Points, in no order, along strands that fork, close into loops and pass close to each other.
Two points are linked if the straight distance between their rows is under 48.1. Some points are linked to none.
K92: 26,-9,3,3,-10,-11,-1,7,20,12,9,12,10,-11,-13,14,-1,7,0,-10,-10,7,14,8,-22,2
K159: -1,3,-8,-4,3,-14,-21,-8,-7,14,-3,-9,-10,17,0,-12,-12,27,-6,1,17,-13,0,5,-13,-25
K451: -11,-13,6,9,21,21,22,-2,3,8,-13,-14,3,11,-9,-17,-1,1,0,0,-4,2,11,-12,-7,-10
K646: -6,-4,25,-8,-7,1,-2,4,4,-12,11,10,-13,-16,20,4,3,-33,11,-1,0,-4,12,14,0,15
K328: 5,7,-6,4,4,-12,9,-5,0,5,-24,-13,-6,0,-12,-1,17,23,-24,-9,-12,5,-6,-15,8,-3
K301: -6,23,12,-16,-12,-9,-4,9,6,-11,-1,-5,-21,-6,12,8,3,-3,-15,-3,1,-8,13,-16,19,14
K967: -8,-28,9,15,-3,17,24,-10,1,-1,4,9,11,-11,16,6,6,-22,11,-5,-5,7,2,-10,-1,0
K237: -4,-40,-7,-1,2,31,-2,-5,6,-1,0,8,25,2,1,6,-5,-20,23,4,3,-2,0,5,-24,-13
K904: -4,0,-3,7,6,3,0,16,11,2,11,12,7,9,-2,-17,-9,0,10,-1,-10,3,-8,-5,-14,22
K638: -12,6,7,18,-1,19,13,1,13,-1,-1,1,-3,5,10,-9,-16,-10,6,-3,13,-1,27,-10,-7,0
K860: -6,-9,8,-14,5,-1,-9,-18,5,23,5,2,-5,-6,-13,5,4,7,8,1,-3,-2,0,2,-15,-5
K165: 5,-9,15,7,-21,16,-6,18,13,-4,17,5,-3,-10,5,18,7,-21,-5,-2,0,-5,18,-8,0,18
K986: 4,21,-28,7,-6,4,-4,12,-17,2,2,5,-10,9,2,-12,5,37,-7,10,1,-15,-5,1,0,-3
K719: 6,-12,12,10,6,-3,27,14,2,-13,1,4,9,0,25,-1,1,-2,-13,-7,-22,2,5,-8,-6,8
K871: -2,10,3,-11,1,-2,-4,3,6,-10,-5,-4,-14,-12,5,-3,7,9,-6,14,8,-13,18,-5,7,24
K144: 16,-6,11,-1,-3,-19,-10,24,-1,-5,4,3,1,6,20,18,-7,-5,0,-11,-12,1,18,16,-16,6
K841: -10,24,-6,-1,-11,-13,-24,6,-3,0,-2,7,13,-4,-17,6,-10,3,-9,-12,33,14,-16,-3,34,-14
K424: -10,20,-12,-1,1,-19,7,21,-6,6,7,-4,-6,-1,11,-7,17,16,13,8,-4,-4,7,-11,31,-11
K795: 11,6,31,-10,-11,-23,-9,11,2,9,14,-9,-19,-7,5,2,-1,-4,15,-3,12,-1,5,24,-1,2
K804: 0,26,6,-11,-19,-21,-20,-1,-10,7,-2,20,-14,-11,-21,14,-1,20,-11,5,6,-1,6,8,21,-6
K356: -9,7,-22,-3,9,-2,12,14,-10,17,7,-12,-3,4,12,-17,9,14,25,6,-14,-1,2,-10,26,0
K176: 8,-2,5,8,-3,16,28,6,-6,-25,5,2,7,-4,19,10,10,-13,-7,1,-11,-6,5,-9,-8,-1
K731: -1,11,0,0,7,-25,-14,0,-12,3,-12,-16,6,22,-4,10,-1,8,-1,-8,1,11,-12,-4,2,-19
K446: 7,-1,13,5,5,19,19,5,-9,-22,0,-15,3,4,16,4,8,-4,-18,5,-2,-2,-12,1,-17,3
K887: 1,-10,9,2,-11,25,3,-1,6,-5,9,-7,5,-16,7,24,13,-22,-9,19,5,-5,8,-6,0,6
K588: 10,-10,11,-24,-23,8,14,-11,14,-28,0,10,7,-27,18,26,2,-36,-4,6,4,3,2,4,24,15
K750: -15,-4,-1,11,11,10,11,0,-5,20,-6,-14,6,24,-5,-7,-9,1,7,-9,0,10,3,-15,-5,-30
K147: 24,-22,7,0,-11,10,1,-12,9,0,15,11,14,-14,-14,10,6,-6,0,1,-4,0,-15,10,-21,13
K900: 2,9,7,-5,-1,24,0,0,10,-9,-5,-2,-14,-9,0,19,-6,-30,-1,-9,10,-4,18,13,-18,1
K41: 5,19,-5,5,4,-25,-1,-8,-24,-10,-4,-1,12,8,4,15,-10,3,-18,1,10,8,2,-5,26,-23
K52: 17,-41,-1,17,-13,13,3,-3,5,-19,10,10,14,-12,2,2,5,-30,-11,11,-6,4,-6,10,-9,15
K995: 10,-4,15,15,-21,-4,-9,18,14,16,27,-1,-5,3,-9,-4,-6,-3,1,-1,7,2,-1,-6,-6,2
K805: -11,10,4,3,1,27,1,-4,13,1,-6,-9,-3,9,0,-11,-11,3,5,-4,20,-6,8,-14,-13,10
K221: 1,-13,-1,12,13,32,35,7,-4,-17,-5,1,26,2,9,-6,-2,-1,2,1,-5,5,-15,4,-14,-5
K906: -12,5,-5,-5,16,2,18,5,-11,4,1,-10,4,5,15,-1,17,-1,29,2,-17,1,3,-10,10,-6
K670: 10,-40,9,12,-11,11,16,5,3,-20,-1,7,18,-14,22,7,10,-27,-8,-5,-8,10,-1,2,-2,7
K488: 5,-17,-7,5,16,22,5,2,0,-18,-7,-4,19,10,-7,-3,1,-10,10,10,-13,-5,-1,-3,-16,18
K757: 7,-7,2,15,1,-17,-1,3,-5,3,2,-5,6,17,10,9,-6,-7,24,-5,-13,0,21,-7,-6,-1
K206: 10,5,2,-6,2,3,-10,-1,-6,-7,1,-16,-14,0,-9,4,26,3,-14,-2,0,-5,-22,5,-14,4
K3: 0,17,6,7,-4,10,6,12,9,-9,-9,4,-12,0,3,17,-13,-18,-15,-12,-3,4,30,1,-10,-5
K271: -10,31,-2,-4,-19,-15,-17,8,-14,3,0,21,7,-10,-16,18,-3,15,-15,-4,11,12,-8,-3,35,-13
K519: -9,-11,-26,12,1,6,-10,-5,2,3,-6,0,-26,-3,-6,-36,26,10,4,-5,-2,-14,-19,6,17,1
K823: -6,-2,0,15,6,-13,19,14,-1,-4,10,8,5,7,11,-11,1,-13,-3,-3,-27,9,4,-15,3,3
K403: -10,-6,-4,9,-11,2,-16,15,17,29,22,1,2,13,-17,-5,-13,1,-6,2,7,2,-5,-15,-1,-6
K619: -5,16,-17,-6,-2,-24,-30,1,-17,5,-8,1,7,14,-19,10,2,10,9,-11,6,8,-17,3,18,-24
K664: -16,13,-8,-6,13,-2,-10,-21,-12,8,-24,2,-15,3,-13,5,3,14,-4,-7,-6,1,9,-7,-2,-16
K945: -17,3,1,-7,11,-4,-14,8,5,5,-7,-3,-8,1,10,-10,-1,13,4,8,9,-5,11,-3,0,13
K465: -5,-5,-6,-10,-1,11,-11,-4,-5,-14,9,3,-1,-10,-2,-14,15,1,3,23,16,-7,-22,12,3,17
K263: 6,10,-6,1,-6,5,-5,-5,-6,10,11,6,-11,0,-8,-6,-2,29,-7,12,10,-13,-2,3,-13,1
K846: 19,-37,-7,16,-6,20,17,-13,9,-11,-3,0,25,-19,0,11,3,-11,-12,21,8,7,5,12,-10,-15
K378: -5,24,1,-2,-4,-35,-3,16,-9,-6,2,-10,-5,2,11,-4,14,9,1,-2,3,6,-5,-4,24,-9
K347: -22,-1,3,5,5,6,-3,-10,-9,2,-8,-8,-25,3,4,-10,21,-7,-16,0,-3,-3,-3,-20,10,2
K119: 6,-5,11,0,11,4,3,4,11,-12,-11,-17,9,9,-3,0,3,-6,0,-6,-9,3,-7,-12,-12,29
K628: 26,-22,11,-1,-8,7,0,4,16,5,4,3,12,-13,1,18,-5,5,-12,-8,-5,1,3,11,-28,17
K561: -10,-9,-11,-1,-1,9,-10,-5,-11,-4,6,0,-20,-7,3,-26,27,11,5,13,10,-18,-20,12,10,5
K681: 8,8,7,1,-2,-12,-11,8,14,7,4,-13,-11,4,-17,-3,3,-1,-20,-11,1,7,-15,2,-15,2
K706: 11,15,25,-15,-13,-32,-18,15,-4,2,10,-4,-25,-4,-5,13,-5,0,-5,1,9,0,5,22,15,-6
K84: 19,23,-5,-3,-6,-30,-12,-10,1,-4,-6,-5,-12,2,-24,-4,2,11,-1,-2,2,0,6,3,10,3
K834: -1,9,20,1,-13,14,3,7,-2,-9,19,6,-2,-1,25,1,-3,-1,11,1,17,-4,-11,11,-18,15
K245: 24,0,14,5,-15,-9,-2,9,13,11,1,-9,-3,3,9,20,-25,1,-9,-20,12,7,11,14,-13,-3
K454: -2,4,7,-4,7,7,-4,3,-15,-18,-3,-18,-9,5,16,-4,18,6,-5,1,6,-7,-23,6,-12,9
K635: -1,10,12,-3,7,4,-3,-6,-17,3,-18,-11,-7,17,4,11,-8,16,-22,-9,-5,5,1,3,-22,-12
K767: 8,12,8,-2,-7,14,22,-21,5,-16,1,13,1,-20,-9,10,8,-16,-5,-2,-6,3,-10,2,-7,16
K407: 7,20,11,-8,-5,-22,13,3,-5,-7,-14,-14,1,7,13,16,-3,13,-22,-15,-7,11,-2,-17,15,-6
K222: 30,-28,13,12,-15,14,25,-1,3,-16,-9,-3,-4,-18,24,9,-12,-13,-23,-13,1,-1,15,12,-7,13
K800: -2,10,0,0,-3,-9,0,1,-6,2,3,-5,-2,5,-3,-5,14,7,6,-3,-12,0,-11,-15,7,14
K127: 2,-2,7,-22,4,-3,21,-15,2,-40,-21,-7,14,-11,25,2,-1,-18,-6,15,6,8,-13,12,11,12
K818: -3,17,2,17,8,-11,6,13,3,-14,-13,3,22,20,8,-3,-36,-3,-7,-13,8,14,11,-6,5,-6
K278: -7,2,-9,-8,-5,20,12,-3,-5,-7,13,22,5,-26,-14,3,18,-12,3,22,-11,-2,-11,3,13,15
K919: -12,4,-23,-11,-4,6,-2,4,9,24,-3,2,-4,-2,-13,-20,8,25,11,-21,2,2,-31,1,1,-6
K539: -3,15,-1,-8,4,15,4,6,19,-7,4,6,2,-23,-16,7,17,-14,17,6,3,-1,4,0,-3,10
K666: 8,-17,-14,15,-2,-10,2,6,14,23,16,15,13,7,-12,-13,-20,-1,19,-6,-9,4,15,-3,-7,-7
K677: 1,8,15,-13,12,-6,13,-7,-2,-10,-13,-11,-3,-8,15,9,7,0,10,-3,-5,-1,2,1,-8,4
K295: -3,2,-11,-8,2,13,-3,-10,-6,-27,-8,-8,-4,-9,5,-8,14,3,4,27,12,-18,1,-1,12,25
K35: -7,21,1,3,7,-6,1,-14,-16,1,-29,-3,-6,11,2,7,-9,25,-16,-6,4,3,11,-6,2,-16
K280: -2,-13,-32,-10,0,19,-3,-5,4,-9,-1,0,21,-5,-7,-3,-4,5,9,41,17,0,-7,14,11,10
K828: -1,19,-1,15,12,-5,22,4,-9,-13,-19,5,18,22,4,-1,-23,10,-9,-10,-10,11,17,-12,3,-17
K46: 3,23,-3,-8,11,-20,-13,9,-1,-8,-12,0,-10,3,-4,17,-8,-2,-21,3,-2,0,31,6,-1,-8
K926: -21,13,-13,-6,1,7,-6,-8,1,10,-19,4,2,7,-5,-5,0,25,11,-22,0,6,-19,-7,-4,5
K115: -1,19,-7,3,-2,-29,-17,0,-20,6,12,2,-2,6,-23,-2,8,-2,13,0,5,8,-10,4,25,-29
K522: -5,8,-20,4,3,10,4,7,-19,-5,-13,-4,-13,2,11,-10,21,33,-11,-1,-8,-11,-13,-2,6,-3
K110: -12,9,-24,7,18,9,3,-2,-1,7,-1,4,-11,13,-8,-37,-17,12,5,3,2,-9,5,4,-10,-9
K557: 18,-24,3,12,5,18,16,0,7,-9,0,-7,14,-12,11,7,-1,3,-5,15,10,-8,13,11,-18,-3
K376: -6,-9,-24,-10,12,31,8,3,3,17,6,1,11,-9,-11,3,8,1,17,12,-7,-4,-3,1,-2,0
K112: 2,-44,-5,9,7,32,15,-16,2,-3,-14,0,27,-2,-5,3,-3,-7,-6,24,6,2,10,3,-5,-17
K747: -23,8,0,-3,-8,-19,-12,-4,-1,8,-7,5,-25,-11,2,-15,20,17,10,-1,6,-7,4,-6,32,2
K239: -24,2,-16,11,5,5,-1,-7,-18,10,-10,-8,-18,16,-5,-18,15,1,-2,-11,-15,2,-13,-19,15,-12
K299: -1,20,-9,12,5,-5,14,-1,-11,-10,-4,16,6,15,5,6,-15,4,-1,0,-20,0,21,-13,2,-5
K281: -3,-5,22,-4,1,-21,-5,6,10,12,-2,-7,-4,0,19,3,-12,8,-6,0,4,5,16,-4,6,12
K553: 2,-12,-19,-5,4,22,9,1,0,-3,10,16,19,-16,-7,5,8,5,3,30,-4,-4,-8,9,1,11
K266: 10,26,-4,-9,-1,-32,9,1,-7,-20,-9,-6,6,4,10,13,-5,4,-23,-6,-6,8,9,-22,32,-18
K508: 17,-20,2,-7,-5,8,6,-14,4,-23,-6,10,12,-23,5,24,7,-25,-5,16,-4,2,8,22,-10,2
K855: 4,-23,-3,1,7,24,11,1,19,12,10,-13,14,-2,-7,-10,-4,0,5,6,8,-7,-9,-2,-22,-10
K214: 23,-3,9,16,-9,-28,-14,15,-1,-6,11,13,5,9,9,4,-26,-6,-8,-3,-3,4,23,18,-10,0
K761: -13,-14,20,-3,-3,9,27,-5,8,-9,4,4,7,-17,30,4,8,-20,1,0,-2,4,1,-15,11,9
K709: 8,12,4,-2,-5,2,-9,18,7,16,4,-16,5,5,-8,27,1,11,-11,-5,7,7,4,-1,-12,-17
K53: -2,-1,-3,3,-1,-24,-8,10,4,17,6,-11,3,11,-6,-12,1,9,12,-2,-3,10,-14,-12,14,5
K957: -1,10,-22,10,1,-8,3,11,-7,-8,-25,-12,-3,14,2,-7,11,30,-20,-13,-11,1,-8,-14,16,-8
K357: 19,-5,6,13,-4,-28,3,-7,3,14,8,1,13,5,-8,12,-12,0,-9,-5,-8,14,12,-4,3,-13
K415: 14,7,-10,8,5,-2,6,8,11,7,-1,-1,14,3,-14,9,-4,9,8,0,-8,2,12,-6,-14,0
K225: -1,-15,-13,-6,16,18,-5,-7,0,-15,-10,-26,5,12,-11,-22,11,-7,16,4,7,-8,-27,-2,-8,9
K105: -8,0,11,16,1,7,9,8,4,-14,-8,9,-6,6,16,0,-17,-21,-11,-8,-9,-3,39,-14,-7,1
K244: -3,-7,-13,1,8,11,-7,-6,-11,-2,-12,-19,-6,20,-4,-21,11,10,11,-10,-2,-4,-29,-7,-7,4
K495: 3,22,9,-2,-12,-27,3,2,4,-4,-3,18,9,1,6,17,-21,-6,3,-11,1,11,20,2,13,-3
K203: 16,-10,21,0,-13,14,22,2,10,-16,3,-3,-10,-14,30,3,-13,-12,-28,0,3,-8,10,4,2,20
K336: -1,4,19,-1,-5,-5,0,-18,-6,15,10,19,-7,-5,-3,12,1,1,0,-1,-12,0,7,0,-6,2
K36: 9,22,7,-8,-10,0,-2,8,11,-4,7,7,3,-10,-20,11,9,-2,21,-5,-2,0,-3,2,-9,15
K634: -7,16,19,9,-4,-11,5,8,2,10,12,5,-5,0,11,-3,-11,3,-4,-11,11,12,1,14,-10,-15
K766: 1,-5,18,-15,2,12,-6,5,-4,-1,-8,-11,-4,-1,18,28,2,4,-19,3,-1,-7,8,-2,-8,14
K765: -18,-6,14,-7,-5,13,-1,8,-1,16,25,9,-2,-8,-10,5,19,-14,16,-2,-2,5,-22,5,-6,-5
K616: -15,-1,-20,3,7,10,-1,-13,-21,24,-3,-8,-6,25,-10,-15,-8,12,10,-11,-13,3,-14,-9,-2,-24
K504: -4,6,-2,-18,-2,-25,-30,1,7,15,3,-5,-2,9,-22,-5,1,8,23,-4,8,-5,-7,5,-6,-10
K759: -7,1,9,4,-14,23,-1,5,8,2,22,3,7,1,3,-1,-5,-8,26,0,19,-6,-13,-2,-12,13
K729: -10,5,12,12,0,-28,-1,5,1,3,12,1,-8,7,5,-8,-4,-16,-20,0,-2,14,4,-11,22,-10
K514: -8,-12,7,-4,0,14,-3,-10,4,-13,5,4,9,-4,5,-6,-1,-15,0,12,13,3,-24,9,-6,21
K694: 3,-20,-10,-10,8,23,0,-11,-1,-9,-13,-13,18,-1,-10,-2,10,7,-15,12,11,4,-37,10,-17,-5
K609: -7,12,8,-6,-18,-29,-27,2,-5,1,-4,12,-23,-10,-12,-9,4,18,-9,3,9,-7,9,0,36,5
K390: -3,5,-17,-10,-4,2,-9,-12,-1,24,5,4,-9,5,-15,-12,-8,30,-1,1,13,-15,-7,1,-17,-19
K22: 1,26,6,-1,-4,-21,20,3,-3,-14,4,19,0,-1,22,0,-14,4,4,-6,-9,0,18,-9,10,-1
K589: 19,-19,9,-16,-15,13,24,-21,0,-36,-10,7,16,-11,24,29,-6,-27,-11,7,-9,0,10,-4,13,10
K953: 11,-2,5,15,4,-30,-10,3,-7,3,16,8,-6,13,2,-13,-16,1,-15,11,-4,0,13,11,-4,-3
K298: -15,-18,11,6,18,22,18,-7,0,-3,-8,-16,-1,-6,10,-7,14,-12,-12,10,4,1,-1,-8,0,-9
K425: -17,4,-27,2,3,2,-10,-5,-18,4,-23,5,-8,20,8,-15,-5,27,13,-8,-14,-5,-1,-15,21,13
K899: -17,-3,-13,-15,-1,13,0,-2,8,30,17,2,-6,-10,-12,-28,4,13,18,-7,11,-8,-30,6,-2,-14
K14: -16,7,17,5,-5,-18,-7,0,-7,4,8,-1,-31,-2,-2,-15,13,-8,-23,0,0,4,-1,-11,18,2
K234: 4,-6,-12,4,5,-25,-8,6,3,23,18,2,10,18,-16,-16,-15,-2,21,0,-9,7,-7,-4,6,-7
K889: -6,9,-11,-2,-5,14,6,-4,0,1,13,15,-16,-19,-27,-17,20,-5,1,15,-8,-8,-4,-3,15,13
K577: -9,12,-12,13,5,-19,18,4,-10,3,9,6,3,12,-2,-20,-8,-3,1,-1,-19,14,-8,-16,25,1
K134: 9,-6,-2,-13,8,13,1,-6,-8,-15,0,-6,14,-5,2,3,8,1,-2,12,10,-1,-33,26,-26,-4
K526: 23,-15,13,-14,-8,3,20,-21,0,-18,-9,12,1,-25,14,29,7,-19,-6,-2,-17,-5,16,7,-1,14
K743: 15,5,15,-12,-10,-27,-22,5,13,8,14,-7,-6,4,-16,0,-12,-2,11,-5,13,-2,2,16,-13,-11
K787: -15,9,-26,6,18,-12,-21,1,-13,-1,-14,3,18,-1,-2,-8,-9,11,-12,0,27,5,0,-3,41,-23
K257: 9,17,6,1,-4,-21,-13,7,-3,15,7,-12,-3,0,-9,19,-4,4,-16,1,16,12,6,8,4,-27
K627: 5,0,-1,-10,3,-2,-1,-5,5,-9,-15,-8,2,0,-8,-1,15,7,2,-3,-10,0,-16,-12,4,35
K12: 11,7,9,-17,8,-12,-17,3,11,6,-6,-14,-11,-1,-9,10,-4,-1,5,-10,8,-1,11,20,-21,-2
K502: 5,-37,-12,7,-9,27,-1,-2,-2,1,22,18,19,-4,5,6,3,-18,26,11,-3,-6,-1,9,-11,-2
K922: 16,-5,4,-1,-9,21,11,-17,1,-10,2,13,16,-10,-8,24,5,-13,3,-7,-15,3,-8,0,-19,12
K448: 18,22,-14,-1,2,-23,-2,1,-2,5,4,-2,5,5,-23,7,5,11,12,2,-10,2,0,1,-1,-11
K769: 13,2,19,-24,-6,-2,-4,6,10,-5,-11,-11,-11,-5,15,30,-8,-10,-5,-6,-7,-8,19,4,4,25
K856: -20,-8,2,9,-7,10,-2,17,6,34,20,0,-2,6,-1,-2,1,0,3,7,-2,3,3,-17,12,-1
K890: -21,-12,-12,-4,-5,0,-26,8,9,30,18,-1,-14,12,-15,-27,-5,9,-2,0,6,-6,-17,-10,6,-5
K204: -15,-25,7,3,7,25,16,-15,4,-15,-19,-7,17,-4,4,4,1,-23,-5,18,8,8,1,-1,6,-4
K857: -6,8,11,16,-19,-3,9,5,5,18,19,0,-4,0,1,7,-2,-5,5,3,1,4,20,-18,18,-3
K947: 6,5,21,8,-27,-3,-2,14,4,1,27,2,-10,-6,-2,12,7,-8,7,12,-1,-11,21,-17,14,9
K902: -14,5,-2,-6,-3,33,-7,-5,13,3,1,-6,4,-4,-4,-6,0,3,16,5,27,-5,-15,-9,-6,11
K861: 6,-15,-33,-9,12,29,-2,-8,-3,-9,-8,-7,15,2,-8,-22,-3,13,8,29,14,-16,-12,10,-2,7
K665: -15,5,-16,-6,9,22,8,-6,-13,-2,-25,1,3,12,9,-11,1,26,16,-9,-10,-2,-10,-11,8,13
K321: -1,-1,-8,15,10,-11,2,1,-1,10,15,13,-6,9,-2,-30,-17,9,-2,13,-3,-4,12,4,-5,-4
K109: 6,-5,-1,-1,9,-14,-11,1,-9,14,2,-18,1,19,3,-2,3,21,1,0,5,-3,-11,3,-19,-16
K102: -3,-10,-5,-24,12,11,-12,-25,7,3,-7,5,2,-13,-15,5,8,-4,14,8,5,-8,-6,13,-20,1
K542: -8,16,1,-1,-3,-17,-8,8,3,16,15,7,3,6,0,-10,-15,15,11,-9,20,6,-11,9,-6,-21
K77: 1,1,-18,8,12,-27,-1,-8,-3,17,9,4,27,13,-14,-15,-21,-3,10,-6,3,19,-19,-2,20,-19
K187: 8,9,9,-16,6,5,24,-20,-11,-42,-10,-4,-1,-8,26,6,4,-17,-2,10,2,-6,0,9,1,4
K980: -10,-10,-13,-7,14,18,5,0,16,16,6,-9,4,3,-13,-20,-9,-12,23,0,7,-13,1,-1,-21,-18
K5: -2,-1,-16,6,10,15,20,-18,8,12,7,7,-6,-17,-16,-24,5,0,2,9,-7,-3,0,-6,8,12
K773: 4,-12,-6,9,15,20,21,0,-8,2,4,13,14,6,3,-8,-6,2,12,-7,-18,1,-10,9,-29,-10
K969: -11,-14,22,-3,7,-9,9,-3,5,2,3,-2,-5,-7,26,-4,3,-3,-9,6,-6,-2,10,-12,10,17
K974: 7,-13,0,-3,10,8,-1,-2,18,10,-3,-11,3,-3,-18,-12,3,5,-16,-1,2,-2,-17,0,-24,2
K652: 13,1,17,9,-6,5,15,-4,14,-1,7,0,-20,-17,8,-5,-9,-10,-34,2,5,-5,15,7,-7,13
K31: 8,-33,-6,12,-8,11,-1,4,2,14,20,19,11,-6,0,6,4,-7,16,0,-16,-5,13,-2,-18,3
K137: -17,2,5,-7,15,8,13,-8,-10,-13,-6,-6,1,-3,20,-1,15,-14,26,8,-1,-3,-3,-2,2,-3
K909: -16,21,-10,-1,4,-11,-11,0,-3,9,-6,13,8,13,-12,10,-14,-3,18,-10,-6,12,7,-8,7,-5
K223: 7,21,-4,4,3,-31,-6,-4,-22,1,11,8,11,-6,-13,14,0,0,-4,8,9,10,-2,1,34,-31
K880: -4,-15,-12,-10,16,11,-6,-3,1,19,-2,-13,6,4,-9,2,10,11,14,11,-7,-7,3,-8,-9,-2
K604: -15,-30,6,-4,14,15,1,-8,13,13,0,10,12,-8,-2,-2,-3,-19,12,-6,-5,6,0,2,-24,-2
K489: 3,19,-16,16,3,-14,5,-6,-4,-3,-3,20,18,12,-13,11,-22,-8,8,-6,-13,13,20,-8,6,-18
K516: 22,-16,18,2,7,-1,4,5,-3,-13,-16,-10,4,6,16,16,-10,-9,6,-12,-12,-3,25,12,-21,7
K515: -9,-9,9,1,6,7,-8,2,14,-2,4,9,-2,-3,0,-20,-5,-5,-7,4,7,-3,-10,2,-14,30
K210: -17,8,-21,8,8,-20,-18,-6,-17,-5,-27,0,-6,24,0,-11,-1,13,2,-7,-7,-1,5,-13,25,-2
K568: 7,15,25,-13,-13,-3,2,14,-9,-17,16,-1,-7,-4,27,5,5,3,1,4,4,-11,-6,6,0,22
K315: 7,-10,13,3,10,2,13,2,-3,-7,-12,-16,11,8,15,6,-3,-1,22,-2,-4,-5,18,-1,-14,-3
K541: -24,10,-16,-11,10,5,-6,-2,-2,27,-10,8,7,11,-8,1,-10,16,27,-11,-8,12,-1,-11,5,-3
K571: 6,6,24,5,-15,-2,8,8,6,5,6,4,-13,-5,26,11,-18,-5,-10,-17,10,4,10,16,-8,3
K662: 29,17,9,3,-8,-18,6,-16,4,-4,1,-10,-19,0,-16,1,-6,1,-9,-2,-1,-3,11,5,-3,12
K513: -11,7,-33,19,1,-18,-23,-2,3,-9,-29,3,-12,11,-4,-19,5,19,-10,-19,12,-5,-2,8,24,-22
K343: 16,-27,1,18,-11,15,3,-5,6,-19,2,3,9,-4,5,2,0,-27,4,6,-7,-10,17,-9,-7,25
K349: -1,-12,-24,-7,15,9,-9,-12,-4,15,-19,-7,-8,4,-14,-17,6,28,7,0,-9,-15,0,-5,-1,-4
K497: -4,-3,-9,1,-4,9,-16,0,-6,2,2,-18,-12,9,-12,-10,31,2,2,-6,0,-7,-31,-5,-3,0
K19: -16,4,-13,0,-3,-20,-29,1,-8,13,-3,-5,-23,7,-9,-18,14,8,21,-4,10,-6,-2,1,24,-15
K548: 8,18,18,-8,-9,-28,-2,26,-3,-14,12,-4,-11,4,13,1,10,-3,-2,-2,-8,1,-6,3,6,6
K138: 27,-31,6,11,-11,20,14,5,-3,-22,-2,-5,11,-17,30,13,-3,-10,-17,4,11,-2,9,22,-14,-1
K593: 2,-18,13,-10,4,9,1,-8,4,-23,-9,-4,13,-10,18,8,-6,-15,-13,15,9,8,-15,19,-6,21
K432: -1,-3,-18,5,12,11,15,4,-7,8,18,20,8,3,-8,-13,-6,1,11,-3,-31,3,-11,4,-12,6
K576: 2,15,20,-17,-10,-20,-2,2,5,0,-7,3,-9,-1,9,28,-15,-13,0,-20,-7,6,16,0,11,15
K938: 9,8,24,4,-18,-12,-7,13,4,11,24,-10,-14,0,-14,-2,11,-1,-12,0,5,6,-17,-3,0,2
K158: -4,1,0,-6,10,23,-7,-4,15,-11,-9,-12,1,-7,-10,11,4,-24,10,4,10,-4,9,-1,-14,9
K27: 3,-9,2,-17,3,10,-12,-14,-2,-10,3,16,6,-23,-12,22,12,-15,3,21,-1,-3,2,21,-17,6
K94: 10,20,12,-9,-8,-30,-21,4,-13,0,4,1,-8,-4,-15,24,-9,-9,-25,-3,13,11,1,17,22,-21
K517: 13,-10,-1,8,-2,24,12,-2,19,4,9,1,10,-10,-6,-3,-7,5,6,13,13,-12,12,2,-19,2
K916: 11,4,26,-12,-4,-20,1,13,10,-8,10,-2,-16,-18,18,11,1,-18,12,-4,4,-6,19,20,4,13
K300: 9,-25,-2,21,-12,-12,0,2,4,16,11,16,9,2,-1,6,-8,-9,19,-11,-16,4,21,-12,-4,-1
K153: 15,4,9,7,-4,2,6,-5,1,-5,5,-1,-9,3,2,0,-13,1,-15,5,-3,-5,12,0,-13,18
K126: -6,5,-30,5,6,-17,-5,2,-21,13,-3,10,11,7,-10,-1,-4,15,-14,1,-15,15,-8,-5,34,-18
K132: -3,12,-18,0,0,-28,-12,1,5,12,6,2,10,3,-20,-21,-14,12,0,-9,21,11,-24,5,14,-23
K385: -12,-16,17,4,-2,13,-8,-5,5,-2,11,17,-2,-11,10,4,2,-28,16,-7,0,2,5,12,-16,5
K911: -14,-11,0,-10,-6,19,4,9,13,31,26,7,4,-6,-7,-4,3,2,14,-5,4,2,-21,0,-10,-12
K345: -1,21,6,-8,-3,-8,4,-3,1,1,-28,-22,-16,1,-2,18,8,9,-29,-17,0,9,-1,-14,11,-7
K964: 5,14,13,17,-4,-11,-1,0,2,-10,-8,7,3,19,6,0,-37,-14,-9,-20,-1,12,12,-3,-6,5
K487: -8,-14,-2,-14,10,14,-11,3,15,2,-9,-9,5,-12,-5,-10,8,8,-15,0,15,1,-30,11,-19,9
K100: -8,0,14,-7,11,13,-4,4,-8,-5,-21,-18,-10,5,8,10,8,10,-31,-1,-7,-5,9,-7,-11,1
K877: -17,7,15,-8,-5,-2,2,-7,-16,13,12,19,-9,-8,-6,8,16,-2,13,-5,-14,5,-14,1,4,-2
K13: 9,-13,-29,-2,18,21,3,-15,-11,-1,-10,-10,-5,7,-10,-31,1,22,5,14,-2,-19,-8,3,-6,1
K991: -9,-3,-29,7,-1,-11,-27,2,-6,8,-6,4,-25,8,-14,-27,20,13,12,-7,-9,-12,-9,13,18,-11
K758: -10,25,0,-8,7,-7,-14,-11,-6,-4,-17,5,-23,-3,-13,9,-1,-3,-16,-8,-3,2,19,4,-6,-6
K292: -21,10,-31,13,5,-15,-27,0,-12,-9,-26,10,-1,14,6,-9,-1,11,-4,-11,8,3,-4,0,40,-15

A piece is two or more points that can be reached from each other along the links. Count, over all rows, the pieces, the separate loops (a circle has one, a figure eight two, a Y none), the forks (points with three links) and the tips (points with one).
pieces | 5
loops | 2
forks | 20
tips | 26

Name the points in between on the shortest way along the links from the first point to the second, in order.
K665, K766 | K926, K541, K909, K489, K299, K22, K495, K576, K769
K465, K271 | K561, K519, K991, K19, K747, K609, K804
K292, K880 | K210, K425, K665, K926, K919, K899, K911, K765, K877, K336, K860
K758, K964 | K664, K35, K635, K100, K766, K769, K576, K495, K22, K299, K828, K818
K281, K773 | K945, K871, K295, K465, K514, K515, K904, K432
K119, K604 | K627, K800, K53, K234, K666, K300, K31, K502, K237
